Each scene shows the same named points in several views. A view is turned or mirrored, shifted and resized as a whole, has a little noise and may leave points out.
In the rows, 100 means zero.

Scene 1
View 1
Begu: 96	104	117	120	98	111	111	75	117	94	117	112	98	91	93	114	99	109	101	106	101	85	113	97	123	90	86	99	104
Sut: 116	93	102	119	79	118	77	117	87	110	107	95	108	97	105	115	83	113	121	96	84	104	89	97	119	95	104	98	63
Lomi: 102	99	112	120	94	114	95	90	107	101	113	107	104	94	97	111	90	110	110	104	94	93	105	97	121	96	93	96	91
tesam: 104	100	111	105	107	96	108	76	110	98	108	129	108	93	96	117	102	96	103	110	96	94	85	101	105	90	84	108	99
Pasas: 112	90	101	112	96	107	84	104	101	114	103	119	111	100	105	109	90	103	111	102	86	106	79	107	108	98	96	103	77
vaz: 104	92	109	122	92	120	93	98	110	106	114	104	103	96	101	107	88	115	108	101	92	95	106	103	122	98	95	93	86
Pebi: 111	88	105	135	90	135	70	118	103	110	106	101	112	104	97	96	66	108	122	103	84	104	96	97	119	119	101	80	75
podo: 110	84	103	109	95	113	94	101	121	122	114	114	100	100	113	103	99	125	95	100	93	102	103	127	115	88	98	106	89
Rafe: 111	92	104	115	86	114	84	105	99	112	109	102	105	97	105	113	90	115	113	98	88	101	95	106	117	92	100	102	75
tuse: 111	87	100	101	108	98	96	91	119	118	105	134	112	101	107	106	100	103	95	109	92	106	80	122	100	94	93	112	94
zifi: 110	86	102	103	97	106	95	97	120	121	114	117	98	100	114	107	103	122	92	99	91	103	97	131	112	83	97	111	89
lera: 109	96	105	122	93	116	83	103	95	104	105	110	114	96	96	111	81	98	121	103	88	102	83	90	113	105	96	94	78
lenum: 112	89	103	121	88	121	78	114	100	111	107	105	109	101	103	105	81	109	116	101	85	104	91	103	115	103	101	96	74
zus: 108	80	104	124	89	132	86	109	128	122	119	100	95	104	111	93	87	136	96	94	91	103	119	128	128	96	101	92	87
kezez: 105	94	109	109	103	104	100	86	115	107	109	124	107	98	100	110	99	103	102	108	94	97	91	111	109	94	88	106	97
View 2
tesam: 120	95	100	92	104	89	114	108	108	128	91	91	106	114	72	114	101	103	82	121	98	104	92	100	92	122	119	115	99
zus: 74	105	80	69	90	92	73	74	104	81	94	92	109	83	91	105	93	109	93	98	92	91	108	98	102	92	65	84	91
Rafe: 103	94	84	95	92	105	97	90	91	93	90	107	118	79	89	106	94	111	90	106	87	84	111	89	87	108	96	100	96
vaz: 93	92	94	88	92	100	97	88	93	96	85	88	115	90	90	102	95	110	89	102	94	92	111	99	94	114	89	92	96
Sut: 105	88	81	102	88	115	99	90	78	88	87	116	128	68	94	103	90	116	92	103	81	75	118	82	84	107	97	98	98
lenum: 100	88	85	94	88	108	100	87	85	92	86	105	123	76	93	105	92	112	90	103	85	83	115	89	87	108	94	96	96
tuse: 108	91	75	75	101	90	103	90	114	123	95	96	114	98	73	124	94	100	78	124	86	95	79	95	95	101	104	110	97
zifi: 101	106	77	78	101	90	84	89	116	104	100	105	101	93	77	112	97	105	89	117	94	95	93	98	100	93	92	108	96
podo: 93	104	78	77	98	89	84	86	112	98	98	99	104	91	79	111	95	105	89	113	92	94	98	98	99	95	86	101	93
Begu: 97	100	115	92	99	87	103	100	99	106	86	76	101	113	87	100	102	108	89	105	107	109	109	110	96	128	96	98	98
Pebi: 86	75	80	84	79	110	105	71	73	91	75	89	140	68	100	109	86	114	83	95	74	77	113	87	85	112	81	76	96
Lomi: 101	93	100	98	94	100	103	97	88	99	86	93	115	91	90	102	99	112	89	103	95	93	115	96	89	121	100	99	98
lera: 107	76	83	92	86	107	117	85	82	111	79	95	137	80	88	113	88	110	79	109	79	81	103	85	84	118	104	95	99
kezez: 105	92	89	84	99	90	104	94	107	115	91	89	110	101	79	115	96	104	83	117	93	99	94	99	94	114	103	104	98
Pasas: 107	85	78	89	90	102	106	88	94	108	87	105	124	82	84	116	90	107	82	114	81	83	99	86	87	105	103	104	96
View 3
Sut: 111	73	113	85	112	92	70	93	99	111	105	131	100	117	90	98	116	76	135	105	89	121	122	92	128	144	95	71	87
Pasas: 89	86	105	83	117	109	75	118	93	87	109	129	100	120	95	96	124	77	114	110	93	119	102	87	131	128	102	110	101
lenum: 101	81	105	90	112	93	76	98	94	98	100	121	101	122	94	109	116	83	123	112	94	118	107	92	121	138	96	74	97
Lomi: 88	90	96	93	100	100	83	116	90	88	87	100	106	128	103	119	118	101	110	125	102	103	87	97	115	120	81	72	109
zus: 102	97	85	100	102	73	110	84	75	96	99	110	97	121	88	151	116	98	100	114	110	139	86	93	93	160	139	73	135
Pebi: 109	56	110	103	135	91	55	63	102	75	99	113	101	116	92	120	132	79	114	123	96	118	92	86	119	142	121	60	87
vaz: 94	90	95	94	103	94	85	104	89	91	93	108	100	123	100	124	118	98	111	121	102	114	88	94	110	129	94	73	113
lera: 96	72	110	90	121	108	57	102	102	84	98	119	106	121	100	99	126	83	120	120	92	104	99	87	128	124	89	81	87
Begu: 77	108	86	91	86	104	99	135	87	86	79	83	109	132	113	132	114	118	103	137	108	98	72	101	107	103	62	74	121
Rafe: 98	88	106	83	103	92	83	107	90	101	101	123	102	123	96	107	114	87	124	110	97	117	108	96	122	136	92	80	102
tuse: 65	108	93	79	108	120	92	144	79	73	115	127	104	122	107	100	127	81	95	111	100	116	82	80	124	120	109	143	127
podo: 84	111	88	87	94	92	112	119	72	96	106	121	97	124	95	125	116	88	100	110	106	131	89	91	109	141	118	109	135
tesam: 61	116	93	76	91	125	89	166	81	82	96	108	111	131	118	98	118	96	102	122	100	94	82	91	126	96	59	123	120
kezez: 73	103	93	85	102	115	90	138	83	79	102	110	106	125	106	107	122	92	99	120	103	108	79	90	119	113	89	114	120
View 4
Pebi: 73	84	93	70	72	92	92	110	81	111	111	133	119	123	109	121	63	116	70	116	85	116	108	98	109	134	106	113	66
tesam: 112	124	88	93	123	92	99	96	110	93	121	83	85	95	100	77	85	78	89	96	106	109	111	100	90	109	108	119	89
Pasas: 94	96	81	75	86	95	92	89	99	108	120	111	109	100	110	92	77	95	71	101	103	112	107	108	97	124	110	116	81
kezez: 95	112	91	83	107	89	96	95	107	101	112	90	92	110	105	90	77	89	83	98	104	107	109	105	92	116	107	118	83
lenum: 92	95	92	85	82	91	98	100	98	113	115	126	117	107	111	112	76	99	69	108	107	115	107	95	103	130	104	119	79
tuse: 97	105	83	72	101	92	91	82	110	106	109	78	93	107	108	80	75	87	79	91	103	105	109	122	87	114	109	115	87
lera: 91	98	85	81	91	93	95	103	86	101	125	125	113	101	103	101	75	102	75	111	94	117	111	96	103	129	110	116	74
Sut: 94	88	88	83	74	92	99	99	95	115	121	141	124	99	114	112	82	101	64	111	114	117	105	93	104	133	105	120	80
Lomi: 95	111	101	94	104	87	100	111	100	103	111	109	99	113	102	112	77	94	82	107	103	113	111	88	102	121	101	120	78
zifi: 98	102	94	83	88	87	97	85	120	122	102	92	101	107	117	102	80	85	69	91	125	107	103	109	90	118	101	120	88
vaz: 90	104	102	90	93	86	100	107	101	110	105	112	102	118	109	118	74	96	78	105	108	112	108	91	100	124	102	118	78
Rafe: 95	98	92	86	84	91	98	98	102	113	114	120	113	103	112	108	78	96	68	104	113	113	106	97	100	126	102	119	83
View 5
zus: 106	114	125	116	112	116	106	105	108	104	101	86	83	95	120	95	137	91	112	109	118	100	78	102	135	104	99	106	90
lenum: 105	115	105	99	113	112	108	111	110	93	102	92	102	96	107	99	107	99	106	116	102	106	95	85	133	91	99	116	102
Sut: 108	115	101	97	117	113	112	114	112	86	98	95	109	95	106	100	108	100	107	125	98	113	99	80	139	92	105	122	104
Lomi: 103	119	112	93	111	112	105	99	105	105	99	83	97	97	110	103	100	98	102	101	103	100	96	90	121	89	82	108	103
vaz: 103	118	113	99	111	112	106	103	106	103	99	85	96	96	113	101	107	97	104	104	106	101	92	90	127	92	88	110	101
Rafe: 108	116	105	97	116	106	111	105	111	93	101	90	102	101	108	99	109	97	109	116	102	107	97	88	126	94	99	116	102
zifi: 112	116	114	104	111	93	107	91	114	94	110	86	84	115	109	95	121	90	118	105	115	103	92	101	103	101	99	108	96
Pebi: 95	112	107	108	106	128	101	124	106	99	107	103	105	86	109	94	100	97	102	116	107	101	81	81	149	83	104	117	100
podo: 106	115	119	109	109	107	104	97	109	102	109	87	84	105	113	96	121	90	113	103	117	99	84	101	116	99	97	106	94
lera: 99	116	101	94	109	113	104	112	107	95	109	96	109	95	102	99	89	99	102	112	100	105	97	80	128	82	98	117	105
tuse: 104	114	107	100	102	92	101	95	114	93	125	93	87	121	101	93	96	87	113	99	115	100	95	95	93	90	99	108	100
Pasas: 103	113	102	98	108	102	105	107	112	89	115	96	101	107	100	95	97	95	110	112	105	106	96	87	116	88	104	116	102
Begu: 106	123	116	89	110	104	104	88	103	109	98	77	91	103	110	105	98	99	101	90	103	99	101	94	104	91	73	103	104
kezez: 104	118	109	95	104	99	104	94	109	101	113	86	92	111	105	98	97	93	107	94	109	99	97	93	101	89	88	106	102

In a view up to two points have been moved. Name them for each view, in the order of its rows, or write -.
view 1 => tesam, lenum
view 2 => Lomi, lera
view 3 => -
view 4 => zifi
view 5 => podo, Begu

Scene 2
View 1
niva: 108	98	142	137	82	103	127	77	129	110	108	86	113	77	44	112	97	108	103	112	106	67	84	103	101	121	87	113	107
duted: 120	81	132	114	90	99	117	97	120	118	101	102	120	105	77	77	96	111	108	112	82	86	98	89	98	102	88	107	104
sikil: 122	86	141	136	82	107	119	90	124	129	96	94	116	89	71	96	86	118	109	113	95	82	83	86	102	100	97	115	120
kula: 117	66	143	108	104	107	86	76	105	115	119	95	108	101	74	96	112	105	82	125	102	96	111	108	89	109	94	103	105
kub: 119	77	141	125	93	111	98	77	114	121	113	96	110	90	70	105	98	111	90	121	103	93	96	101	96	105	99	111	117
zomu: 104	79	119	96	95	87	116	95	111	91	106	106	125	114	71	64	108	108	107	112	72	85	118	98	90	118	71	100	88
bol: 165	87	188	118	84	109	136	100	150	181	94	82	92	117	69	87	100	89	105	113	128	68	82	95	95	99	109	98	101
forid: 96	74	112	120	95	101	97	84	98	92	108	107	124	88	76	90	93	124	100	118	74	99	104	93	99	104	83	116	117
Rogo: 123	84	146	115	91	101	117	87	122	125	108	92	109	101	65	94	103	103	97	114	103	79	98	102	96	111	90	103	102
mil: 159	63	182	94	103	111	99	86	126	166	117	89	89	129	81	85	122	82	79	126	127	91	109	111	84	104	105	89	92
vedem: 118	72	122	92	96	91	114	105	112	109	97	110	122	125	91	54	104	109	110	112	70	95	116	88	90	103	80	98	94
gaf: 150	55	168	82	111	105	88	88	117	151	122	94	94	134	86	79	125	85	76	128	114	98	119	113	79	105	99	86	88
Besug: 119	62	131	100	103	101	92	91	102	115	110	108	116	113	88	74	106	109	94	120	83	103	112	98	90	102	89	100	106
tibi: 112	76	138	103	99	98	106	80	113	106	118	92	109	105	60	90	115	100	86	120	98	86	114	113	89	119	83	101	92
sul: 115	74	142	119	98	110	95	73	111	114	121	93	108	91	66	108	106	106	83	120	105	90	100	108	92	112	94	107	106
Rosum: 144	80	152	98	88	94	133	113	133	147	88	102	112	130	87	57	100	100	117	108	90	82	99	82	95	96	92	95	94
fibi: 128	79	145	97	93	93	119	97	122	125	102	97	112	120	74	70	109	99	105	115	92	82	110	99	90	110	84	97	92
zufu: 116	62	140	105	105	108	84	77	103	113	120	100	108	103	78	94	110	107	85	125	97	99	109	105	89	109	92	105	105
View 2
sul: 116	98	95	84	83	84	92	95	83	97	85	112	118	111	87	105	106	110	101	97	81	124	96	99	98	104	122	99	95
vedem: 107	80	86	79	65	111	131	93	86	81	140	111	93	107	103	101	76	110	113	104	64	110	87	87	81	110	124	92	88
fibi: 109	83	97	78	70	90	110	98	93	84	115	107	83	108	102	90	90	112	102	122	71	113	78	91	74	114	121	104	98
bol: 127	64	138	76	87	61	96	100	98	106	94	110	91	119	77	55	104	118	98	164	86	127	50	115	66	120	100	149	137
duted: 118	91	88	77	72	91	124	95	82	94	119	112	118	117	91	90	95	107	120	110	70	118	88	100	89	109	114	105	93
mil: 113	61	147	78	90	85	71	89	96	89	82	114	60	102	77	94	90	121	73	127	84	121	62	96	75	114	125	120	140
tibi: 107	99	86	88	78	83	86	100	93	87	87	103	99	104	103	104	99	110	92	103	74	117	95	90	92	109	128	91	87
kub: 125	94	101	82	87	81	95	96	80	102	83	115	128	114	78	97	110	109	106	99	82	125	91	103	101	105	118	107	105
sikil: 128	95	93	77	80	85	117	97	81	104	108	116	135	123	84	84	106	108	121	107	79	122	89	106	97	105	110	112	98
Rosum: 114	66	110	72	69	92	127	95	89	89	137	110	88	117	93	74	81	114	111	137	72	115	64	100	67	117	111	122	113
gaf: 105	64	136	77	85	101	76	88	94	82	86	114	58	95	81	111	81	119	71	111	79	116	72	86	80	110	130	102	129
kula: 114	92	106	83	87	93	84	92	84	92	80	114	103	104	84	114	99	112	91	89	79	122	95	92	99	102	130	95	101
niva: 123	122	68	90	81	55	95	111	85	106	78	104	146	120	102	77	124	104	119	117	79	126	103	113	101	108	114	107	74
Rogo: 116	89	98	82	78	85	100	99	88	92	97	110	103	111	93	94	100	112	105	111	76	121	89	99	90	107	121	105	98
zufu: 114	90	105	84	83	96	88	88	84	92	85	114	105	105	85	117	97	110	93	85	78	121	95	95	100	101	131	91	104
zomu: 102	98	67	83	62	97	118	101	91	81	123	101	99	107	115	101	85	108	109	105	65	110	95	87	84	111	128	84	73
View 3
zufu: 101	110	100	102	92	108	94	107	102	116	102	106	90	103	91	106	95	106	108	114	96	107	95	117	105	96	91	113	108
forid: 109	122	115	105	90	100	94	93	110	112	114	100	94	103	101	108	102	98	96	105	112	103	104	104	104	88	106	105	116
tibi: 104	108	100	102	77	110	98	106	112	103	98	103	86	102	91	112	108	99	107	117	97	107	94	121	105	95	87	110	113
zomu: 111	115	107	110	76	109	91	91	114	85	109	115	86	101	102	106	113	103	101	111	110	104	91	114	106	92	90	98	121
sul: 99	109	102	100	90	105	105	112	107	119	99	92	92	106	90	116	101	97	105	115	95	108	98	117	105	95	93	118	114
Rogo: 98	105	104	107	89	112	102	107	100	101	103	102	93	107	95	117	105	99	106	115	99	109	90	115	108	96	89	108	121
niva: 97	110	113	106	82	106	121	110	110	106	100	78	97	109	99	132	120	81	97	114	102	108	98	117	101	90	98	114	135
Besug: 102	112	104	107	96	107	87	98	98	104	111	116	93	104	96	102	93	111	107	110	103	106	93	110	109	94	91	106	109
Rosum: 92	98	102	117	97	120	102	102	84	78	110	115	95	113	99	117	105	104	108	117	101	113	78	114	110	98	78	103	131
kub: 96	109	107	103	97	105	106	111	99	116	103	92	98	109	94	118	100	97	103	113	99	109	99	112	105	93	98	114	118
fibi: 99	102	101	113	86	118	99	102	96	85	106	113	90	106	98	113	106	103	107	116	101	110	84	118	109	98	81	104	123
duted: 99	110	110	111	93	109	101	97	97	94	113	106	97	110	102	115	105	99	101	110	107	109	91	109	107	92	93	104	127
gaf: 92	94	85	104	97	122	90	116	88	103	94	119	86	107	81	105	89	113	123	125	82	114	78	126	111	104	70	115	103
mil: 82	88	87	105	100	124	101	124	79	99	91	112	91	113	80	114	90	109	123	128	76	118	75	126	110	107	68	117	114
kula: 101	108	99	101	91	108	95	110	103	116	100	103	91	105	89	108	96	103	109	117	93	108	95	119	107	96	91	116	107
sikil: 95	110	113	110	99	106	109	101	95	103	112	94	101	113	103	120	105	96	98	109	106	109	95	106	107	91	98	108	129
View 4
Rosum: 105	104	100	84	81	73	82	115	94	97	98	105	122	96	73	105	115	109	115	109	92	91	98	110	81	91	89	97	107
Rogo: 104	111	93	92	88	77	97	103	91	91	101	105	94	102	92	113	108	103	110	102	104	100	99	103	93	105	90	95	106
mil: 104	125	96	80	96	85	85	112	97	76	96	92	107	81	105	117	135	117	118	107	95	93	98	104	107	73	94	80	101
Besug: 98	109	90	99	85	87	106	100	86	90	92	103	96	89	90	99	101	106	100	105	91	101	93	99	92	103	91	101	116
gaf: 100	123	91	86	98	90	94	105	93	76	91	92	99	77	111	114	129	116	111	104	92	95	97	100	109	75	95	81	106
kub: 105	118	93	94	85	82	99	107	90	91	102	102	88	101	90	114	104	97	107	94	107	114	101	103	103	113	90	94	98
vedem: 97	97	91	96	83	75	101	101	88	96	95	108	107	95	81	96	98	108	103	110	88	91	94	102	76	102	92	106	123
niva: 112	112	96	90	87	66	92	103	95	98	111	108	81	121	90	125	105	95	117	96	119	113	107	107	95	123	88	98	92
sul: 104	117	90	94	91	82	103	101	89	87	102	101	80	99	100	115	106	101	107	96	109	110	101	99	105	111	91	91	101
tibi: 102	108	89	94	94	73	101	91	91	88	99	105	83	101	104	116	106	106	108	102	104	98	101	99	92	106	95	95	111
bol: 112	122	107	73	86	73	69	129	102	90	106	98	118	100	81	123	133	108	128	104	106	99	106	114	99	85	87	83	85
forid: 101	103	90	104	81	81	112	97	83	98	99	109	85	103	83	101	86	96	97	98	101	113	98	97	91	123	89	106	114
sikil: 107	111	97	94	80	78	96	111	89	98	102	106	98	107	77	109	101	97	109	98	106	113	101	104	93	114	87	100	101
duted: 103	105	95	95	81	76	95	108	90	97	102	108	101	103	79	106	100	101	107	102	100	103	97	103	85	110	88	102	109
zomu: 99	93	89	96	88	68	101	90	90	97	98	109	92	105	90	105	97	105	104	107	96	91	96	101	74	110	94	106	122

In a view up to two points have been moved. Name them for each view, in the order of its rows, or write -.
view 1 => sikil, Rogo
view 2 => sul, niva
view 3 => Rosum
view 4 => gaf

Scene 3
View 1
nesir: 106	75	89	121	113	90	118	99	112	94	70	115	84	122	70	106	60	92	90	132	95	122	93	145	75	112	108	125	99
lar: 98	81	90	129	120	98	115	102	119	94	75	112	108	114	66	94	68	97	102	127	99	111	92	144	75	117	107	113	103
bitut: 100	97	80	124	117	86	126	102	112	91	89	101	110	105	74	109	92	95	99	122	92	102	90	132	84	121	99	118	100
nobir: 89	76	103	133	123	107	113	93	98	103	94	109	121	99	83	112	101	102	105	105	87	90	95	137	78	104	97	80	113
peda: 75	79	111	151	125	108	104	87	108	103	108	106	141	94	77	84	98	103	118	97	101	85	92	142	85	121	113	61	113
ginim: 98	82	96	127	118	88	119	91	102	99	93	108	97	106	84	111	87	96	93	116	94	105	92	138	84	113	103	103	103
Dazar: 87	91	97	139	120	95	117	91	105	98	106	101	124	96	81	101	103	100	106	105	97	90	93	135	90	118	106	83	108
Dafon: 90	91	97	133	121	94	122	91	97	99	107	100	122	92	86	113	113	100	100	101	91	87	92	131	90	117	100	84	109
rovo: 79	102	97	147	119	82	118	84	116	92	117	93	129	91	78	82	101	97	109	103	115	91	89	135	103	140	122	79	102
niz: 100	73	95	124	118	100	115	101	109	95	72	116	99	115	70	104	69	97	97	125	92	112	95	145	72	107	103	113	105
Ligod: 67	91	108	156	130	112	105	87	111	103	115	99	161	85	76	78	115	107	125	90	102	72	92	138	88	125	109	54	114
tabup: 91	86	97	132	121	102	119	95	102	100	95	107	123	97	80	112	104	102	103	107	88	90	95	133	80	111	98	89	112
View 2
tabup: 110	91	106	91	118	107	95	83	109	102	112	106	99	82	100	83	119	104	71	93	88	103	87	92	118	108	116	98	123
ginim: 110	100	112	72	95	82	108	97	92	98	102	97	105	89	112	91	113	92	74	79	94	104	91	100	110	106	112	97	119
Dafon: 116	89	99	78	114	102	100	82	98	99	111	109	103	89	98	83	116	99	75	95	83	102	82	95	117	114	115	94	125
niz: 94	113	114	81	94	64	106	108	100	101	102	86	95	83	125	94	114	108	66	69	112	109	97	97	96	95	112	100	122
Ligod: 120	79	111	106	130	147	73	90	128	101	122	112	105	75	86	76	125	86	60	105	76	98	78	81	137	112	117	98	116
nesir: 101	111	115	77	86	62	104	118	99	100	101	83	104	89	126	96	113	93	64	69	108	107	95	96	101	97	109	95	118
Dazar: 116	89	105	83	112	105	94	91	104	99	111	104	105	86	100	83	117	91	69	93	86	101	82	91	120	112	113	94	121
peda: 116	85	123	107	119	137	82	97	130	105	116	107	102	70	87	79	125	81	59	98	82	97	88	87	135	105	114	102	107
bitut: 108	102	94	75	102	74	95	107	94	96	110	89	107	96	119	92	112	97	68	83	99	107	78	90	106	108	115	88	131
View 3
Ligod: 123	92	84	112	79	106	92	137	102	117	85	129	91	78	127	111	102	97	86	76	108	81	99	97	78	111	69	127	90
rovo: 124	103	94	121	99	115	107	134	94	119	84	123	96	100	123	121	105	79	97	94	94	98	115	96	94	109	84	111	83
peda: 118	88	93	113	83	107	102	138	104	107	88	129	100	84	120	107	101	97	93	78	107	87	99	102	87	115	87	116	89
Dafon: 116	99	98	110	94	110	101	117	95	95	87	108	95	102	109	97	101	82	81	87	111	97	111	83	84	100	94	100	88
Dazar: 113	96	99	113	92	110	102	124	94	99	88	115	98	98	115	102	102	84	88	88	107	97	111	90	89	107	95	104	87
ginim: 101	97	112	113	98	110	111	120	94	86	90	107	108	111	105	96	100	78	94	95	105	105	112	89	104	112	118	89	85
nesir: 84	92	120	115	96	108	113	126	87	85	93	107	118	111	114	94	102	75	106	102	100	109	115	92	118	129	135	88	82
lar: 84	91	113	116	89	106	109	129	87	92	91	113	114	103	123	97	103	77	106	99	101	103	113	93	112	129	126	99	83
niz: 79	89	117	111	90	103	109	123	88	77	93	105	117	108	113	85	100	77	101	95	107	104	111	89	111	126	135	91	86
nobir: 107	89	103	107	85	105	101	123	98	86	91	112	104	94	108	89	97	89	84	82	116	92	103	88	88	111	104	101	92
View 4
bitut: 123	88	94	119	79	80	99	101	100	77	114	86	105	107	122	86	92	91	101	91	82	101	104	97	80	79	88	79	92
nesir: 129	88	97	124	70	78	93	99	93	74	107	92	107	101	125	88	97	89	102	95	85	107	100	103	76	80	75	87	98
peda: 102	97	128	104	101	93	82	100	92	105	78	96	100	107	88	85	98	97	115	90	101	96	85	87	93	90	94	83	94
Ligod: 93	97	135	98	115	96	83	102	100	111	76	94	100	114	80	84	96	99	115	87	105	90	86	80	99	89	104	76	86
nobir: 123	95	104	106	92	90	90	99	88	92	91	91	100	96	96	82	103	90	108	97	95	91	89	95	95	96	100	86	90
Dazar: 108	96	108	107	100	88	94	103	94	92	96	89	101	102	99	85	98	97	105	89	93	98	95	91	91	89	102	82	94
niz: 139	87	93	118	69	80	94	96	90	74	105	91	106	101	120	83	98	83	103	98	86	100	95	102	81	86	77	88	92
ginim: 120	98	97	115	84	84	95	101	91	79	104	90	103	94	113	85	100	96	101	91	88	104	97	100	85	90	92	88	100
tabup: 120	94	102	107	94	89	95	102	90	90	97	89	100	100	99	82	101	92	105	95	94	92	95	94	93	92	102	83	89
lar: 125	88	107	120	73	79	90	98	96	82	101	93	107	109	121	87	92	89	106	95	87	105	97	96	77	78	75	83	94
Dafon: 110	97	100	105	102	90	96	104	92	91	100	86	101	96	97	82	101	98	102	89	92	96	98	92	96	93	111	82	92
rovo: 84	102	123	110	106	89	91	105	101	96	96	93	103	108	101	89	92	107	106	80	94	108	100	86	88	81	99	77	104
View 5
rovo: 107	79	91	84	104	103	100	109	106	103	100	98	83	92	102	115	110	107	103	93	112	111	104	129	86	97	91	92	92
tabup: 103	104	99	91	94	106	97	105	98	100	90	107	95	110	111	111	103	109	101	93	105	109	110	113	99	92	104	103	93
lar: 96	114	85	68	96	106	101	113	99	99	80	95	90	111	103	95	101	120	101	98	100	90	107	117	100	105	94	96	86
nesir: 100	118	87	65	95	104	103	112	96	97	78	101	91	111	108	94	100	126	104	94	100	83	107	110	97	108	97	100	89
Dazar: 104	96	96	89	97	105	98	107	99	100	94	104	90	103	108	113	105	109	102	93	108	109	108	120	94	93	99	99	93
Dafon: 107	94	99	93	94	105	98	104	99	100	92	110	93	108	113	115	106	108	104	88	108	110	109	116	94	92	102	103	97
nobir: 104	110	101	92	96	103	96	104	95	99	92	109	95	107	108	113	101	110	99	96	106	110	110	109	102	91	104	104	90
bitut: 98	99	87	75	93	110	103	108	100	97	80	103	91	116	115	100	104	116	107	89	102	93	109	119	96	101	99	99	99
peda: 103	100	99	95	102	100	95	108	102	102	103	98	89	93	95	120	106	102	92	104	112	122	107	120	99	90	97	96	83
niz: 98	123	89	71	92	106	100	109	95	97	76	104	94	116	110	95	98	124	101	97	98	86	109	107	103	104	101	103	89
Ligod: 98	87	98	102	104	105	94	106	105	104	107	94	89	95	94	123	108	93	91	104	114	133	109	128	100	85	96	93	84
ginim: 109	106	96	78	94	102	100	107	97	97	84	109	92	107	113	105	103	120	105	91	104	94	107	110	93	101	101	103	93

In a view up to two points have been moved. Name them for each view, in the order of its rows, or write -.
view 1 => nesir, niz
view 2 => tabup, peda
view 3 => -
view 4 => bitut
view 5 => -
